Each scene shows the same named points in several views. A view is turned or mirrored, shifted and resized as a whole, has a little noise and may leave points out.

Scene 1
View 1
Nagak: [ 11   5  13  -6  16   8  18   1 -10  10   1   2  10  22 -11  10  20  15
  -7  10  -5  -4  -7]
zugo: [  4   5  13   4  17  13  27  -6  -5   6   8  -5  10   7 -10  18  13  27
  -9   9 -14   8  -8]
gen: [-18   2 -12  -9 -21  -8 -11   1  21  20 -25  -5   4  -1  10   6  16 -10
  10 -17  -5  18   8]
sino: [-2  2 -2 -8 -9  4 -2  8  6 19 -8  1 14  7  4  0 18  3  5  0 -5  4  2]
Renur: [  3   5  -8 -14 -10  11  -8  14  -2  20  -4   8  17   9   3  -6  19   4
   8   2  -2  -4   6]
nuba: [-13  15 -22  -6  -8  13  -1  -8   1   8  -5   4   2 -13   7  20   7  14
   4 -14 -11  18  11]
tega: [ -7   9  -6   1  -3   3  14 -11   4   6  -6  -2   1  -3   3  19  13  13
  -5  -5 -11  19   3]
tabid: [  7  -1  18  16  -8   4  32  -1   3  10   7  -2  17   3   4   0  23  20
 -13  24 -10  13  -3]
Vuvu: [ 10  -5  28   1  13  -5  28   2   1  13  -7  -7  11  28 -12   5  28   7
 -10  17  -5  -1 -14]
vudo: [-6  3 -1  1 -9  4  8  0  8 13 -6 -2 10 -3  5  7 16 10  0  0 -9 13  3]
puna: [11 -3 20  6  0 10 22 10 -2 15 10  1 24 11 -2 -6 23 20 -7 25 -9  0 -7]
mave: [ 10  10   3  -8   7   6  11   1 -10  11  -3   7   6  19  -5  10  22   9
  -5   6  -2  -3   1]
dul: [-12   3   3   3   7  13  14  -7   8  10   2 -10  10  -9  -4  20   5  25
  -1  -6 -18  18  -5]
kon: [  2   6   8  -2  13  14  17  -2  -5  10   6  -1  12   6  -8  14  13  23
  -4   6 -12   4  -5]
View 2
puna: [  5   8  -2  -7  -6   8  -5  -3  20 -10  -5  -6   4   7  -1  14   4   2
  15   6  -6  11 -11]
dul: [ 22 -12   1   6  -3  -6   7  13   8 -12  11 -15   7   4 -10  -5   1   1
   2 -20  -1  -1  -6]
tega: [ 16  -5   4   8  -1 -11  11  17   0  -5   0  -1  11   8  -5  -6   3   2
   4 -20   8  -6  -6]
vudo: [ 19  -1   4   3  -2 -10   6  12   7  -1  -7   0   9   2  -7   2   6  -1
   6  -5   4   2 -10]
mave: [ 4 14 -7 10  7  2  7  3  8 -3 -6 10  3  5 -2  6 -5  3  3 -7  4  3 -3]
kon: [ 12   3  -7   6   2   2   6   3  13 -10   6  -8   1   4  -5   3  -4   4
   4 -13  -1   4  -5]
Renur: [ 23  11  -3   8   6 -14   7   4  11  11 -15  11   3  -8 -13  11   2  -3
   0   8   4   9  -8]
Nagak: [  1  12  -9   9   6  11   3  -1  14 -10   0   3   3   6  -2   8  -8   4
   4  -6  -3   6  -1]
zugo: [  6   1  -7   3  -1   8   4   3  15 -17  10 -14   2  12  -1   1  -5   6
   7 -17  -2   1  -4]
nuba: [ 30  -5   0  10   1 -26  18  16  -1   7  -1  -1   4   0 -10  -9   3   1
  -3 -20  15  -7  -9]
Vuvu: [ -7   8   1   8   4  22  -7   6  12 -19  -3   7  14  10  -3  12  -3   0
  10   1 -11   7   1]
gen: [ 31 -10  15  17   5 -22   7  29  -7   6 -16  18  23  -9 -20  -2  10 -10
  -2  -2   5  -1  -5]
sino: [ 21   4   3   8   3 -11   5  11   6   4 -11   9  10  -5 -13   7   4  -4
   2   3   1   5  -7]
View 3
sino: [  1   0   8   1   3   8   5  -7  -7   2  -9   0   3   9   3   6   8  11
  -2  -2  -2  -8 -18]
vudo: [  2  -3   9  -1   2   7  10  -3  -6   0  -3   1   3  10  -7   2   1  15
  -6  -1   3  -8 -18]
zugo: [  5   2   9 -16  12  17  12  -7  -4 -14  -6  19  -1   1 -15  -7 -11  15
 -11   5   1 -16  -1]
Vuvu: [  3   3  -2  -7  16  26  -3  -9  -4 -23  -7  24   3  14   6  -8   0  21
  -2  -2  -1 -16  -4]
puna: [  9   2   4 -14  13  11  -4  -9 -12 -14 -14  18  -6   4   0  -1   3  29
 -12   6  -2 -10  -7]
mave: [  9   4   4  -4  10  19  10  -9  -1 -12  -8   5  -4   0   5  -3   1   8
  -1  -2  -5 -10  -5]
tabid: [ 11  -4   4 -11   9  11   2   0  -9 -16  -4  16  -6   9  -7  -6  -4  36
 -14   6   3  -6 -11]
dul: [ -1  -3  15 -10   4   9  15  -3  -4   1  -2  11   7   8 -23  -2  -9  10
 -10   5   6 -17 -11]
tega: [  4  -5  10  -1   2  12  19   0   1  -3   3   0   2   8 -14  -4  -8  10
  -6  -1   4  -9 -14]
Nagak: [  8   5   4 -11  14  22   6 -11  -3 -16 -11  16  -3   1   2  -5  -1  10
  -4   0  -5 -15   0]
gen: [ -8  -6   9  15  -5   6  10  -1  -3  11   2 -11  12  21   0   8   9   6
   3  -8   4  -7 -30]
nuba: [  4  -5  17   1  -3   4  25  -1   1   9   0 -11   2   2 -15   3  -4   1
  -5  -1   3  -6 -18]
Renur: [  6   5   7  -1   5   8   3 -13  -8   1 -17  -3  -4  -1  10   9  12   8
  -2  -1  -7  -7 -13]
kon: [  6   3  10 -13  10  15  11  -9  -5  -8  -9  13  -1   1 -10  -2  -5  11
  -8   3  -1 -15  -3]
View 4
vudo: [  3   6   8   3   4   1 -11  -4   4   2   1   3   1  -1   2  -8  -5 -10
  -6  -7  -2  -2   6]
zugo: [  7   4  -4   6  19 -18 -13  15 -13   8  -4  14   7  14   9  -4   3 -29
  -5   7   6  -5  10]
sino: [  1  -6  13   2   7   0  -5 -12   6   8  10   3   0  -5   5  -4  -4  -8
  -5 -10  -4   7   2]
Nagak: [ 14 -12   4   6  24 -21  -7   7  -7  15   6  12   1  11  19   2   1 -25
  -3   3   1   6   3]
tabid: [  7   0   7  -4   6 -13 -21  16   7  18  -7  13  12  20  15  -9  -6 -13
  -5  -7  15 -10   8]
gen: [  2   9  16  12  -2  18  -6 -24  17  -5   4  -7 -14 -15  -2  -7  -6  -4
  -4 -17 -17   4   1]
puna: [  1 -14  13  -5  11 -15 -15  13   2  25   5  16  13  16  17  -2  -2 -17
  -6  -4  16   0   5]
nuba: [  5  19  -5   0   5  -2  -1 -15  -8 -14   6   0   1 -10 -12 -13  -3  -3
  -7  -1 -12  -2  11]
kon: [  3  -1   1   4  16 -15 -11  11 -11   8   3  13   8  10   7  -4   2 -24
  -6   4   5  -1   9]
dul: [ -3  15  -1   9   7   0 -13   7 -10  -4  -4   9   4   3  -6  -8   3 -25
  -7   5   0  -5  12]
Vuvu: [ 13 -16  13  17  23 -12 -18  12   9  24  -4  10  -7  18  31   6   0 -33
   0  -5   3   5  -3]
Renur: [  0 -13  15  -4  10  -6   2 -16   2  10  20   5   3  -8   6  -3  -5  -3
  -6 -10  -4  12   2]
tega: [ 11  16  -3   6   9  -5 -10  -2  -1  -6  -5   3  -2   3   0 -10  -2 -12
  -4  -1  -7  -5   9]
mave: [ 15  -8   2   3  23 -20  -2  -4  -3   8   8   8  -2   4  16  -1  -2 -14
  -3  -1  -5   6   1]
View 5
kon: [ -9 -11 -14  10 -14  -4  -8  10  -4   5  10 -10  -4  16   7  16   9  -3
   8  -5 -14 -16  16]
Renur: [ -6   1  -3  12 -12   4 -13  -3  -4  18  12   6  -7  -2   0   4  -1   2
  14   3  14  10  19]
mave: [  5  -4 -10   4 -11   1  -8   5   0   6   7   8  -4  16   0   9  11  -4
  14   4  -3  -2  21]
zugo: [ -7 -14 -14   7 -14  -8  -4  13  -4   3  10 -14   2  21  12  23  12  -2
   7  -8 -24 -22  13]
tabid: [ -3 -10   1   0 -12 -13  -3   4  -7  21  11 -12  22   4  16  34   2   5
  10  -3 -21 -12   7]
puna: [ -6 -10   9   3 -17 -12 -13   3  -7  15  13 -10  15   9  16  28  14  10
  13   2  -9 -10  20]
nuba: [-15  -4 -29  16  -1  11   3   8  -4  15   6  -4 -16  -8  -5   3 -19 -12
   5 -11  -6  -2  -1]
dul: [-16 -10 -22  19 -13  -5   0   8  -6  13  13 -15 -11  10  13  15  -8  -4
   2 -18 -20 -16   3]
vudo: [ -6  -3 -12  11 -11  -1   0   0  -6  22  12  -2  -3   0  10  13 -11   0
   6  -9  -9   0   5]
gen: [  4  10 -20  18 -12   4   6 -10  -5  33  14  17 -17  -3  10  -3 -28  -2
   4 -15   1  19   0]
Nagak: [  5  -8  -5   2 -19  -7  -9   5  -2   5   9   2   2  28  10  18  21   1
  13   2 -12 -11  25]
tega: [ -4  -6 -24   9  -6   1   7   8  -3  15   6  -3  -5   5   6  13 -13  -9
   5 -11 -19  -7   1]
sino: [ -3   1  -7  13 -14   1  -7  -4  -4  21  13   6  -7   2   8   7  -6   2
  10  -4   3   7  13]
Vuvu: [ 16  -6  -1   0 -23 -15  -5  -2  -4  13  12   7  10  32  22  23  18   5
  12  -2 -19  -9  22]
View 6
tabid: [ -5  12 -11  11   4  17  21  23 -22 -25 -12  15  18   2   2  -4  -4   1
  17   8  21  33 -11]
zugo: [-16  16  -7   6  -8  14  22  15  -3 -18  -8   4   5  -2  -1  -1   5  17
  19  -4  19  21   1]
mave: [-11  11  -2   9  -2  -1   7  18 -11 -18  -6   2  -5  -1  -6 -22  -5   7
  -2   6   1   5  -7]
Vuvu: [-24  22  -6   9 -11   3  32  23 -30 -21  -1  12   0  11 -17 -16   1   5
  -1   9   2  29 -10]
tega: [ -1  12  -7   9  -1  13   2  -6  -1 -10 -15   5  11  -5   3   0   2   2
  13   3  -3  10   6]
Renur: [ 12   1  -2  21 -13   1  -8  26 -10 -13  -6  -2   7  -9   6 -29  -4  -9
 -18   9   3   4  -4]
kon: [-11  12  -5   8 -11   9  14  19  -2 -16  -6   0   1  -5   0 -11   4  14
  10  -3  15  13   1]
Nagak: [-20  15  -2   8  -8   1  18  24 -13 -20  -3   2  -6   1  -9 -20  -1  13
   1   2   9  13  -8]
nuba: [ 13   3  -5  13  -2  11 -15  -7  12  -5 -17  -2  12 -15  12  -4   1   0
   8   0  -3  -4  11]
puna: [ -6   8  -7  13  -6   9  19  37 -19 -24  -5   6   9  -2   1 -17  -4   5
   6   6  26  25 -13]
dul: [ -2  13  -9  10 -16  17  12   3   5  -8 -11   1  12  -9   6   5  11  10
  14  -6  11  18  14]
gen: [ 22   9  -7  21 -15   7 -10  -9 -10   3 -15   6  19  -8   6  -7   4 -24
 -18  14 -27  10  16]

In a view up to two points have been moved. Name them for each view, in the order of its rows, or write none.
view 1 | none
view 2 | vudo
view 3 | Renur
view 4 | kon, Vuvu
view 5 | mave, Nagak
view 6 | zugo, puna
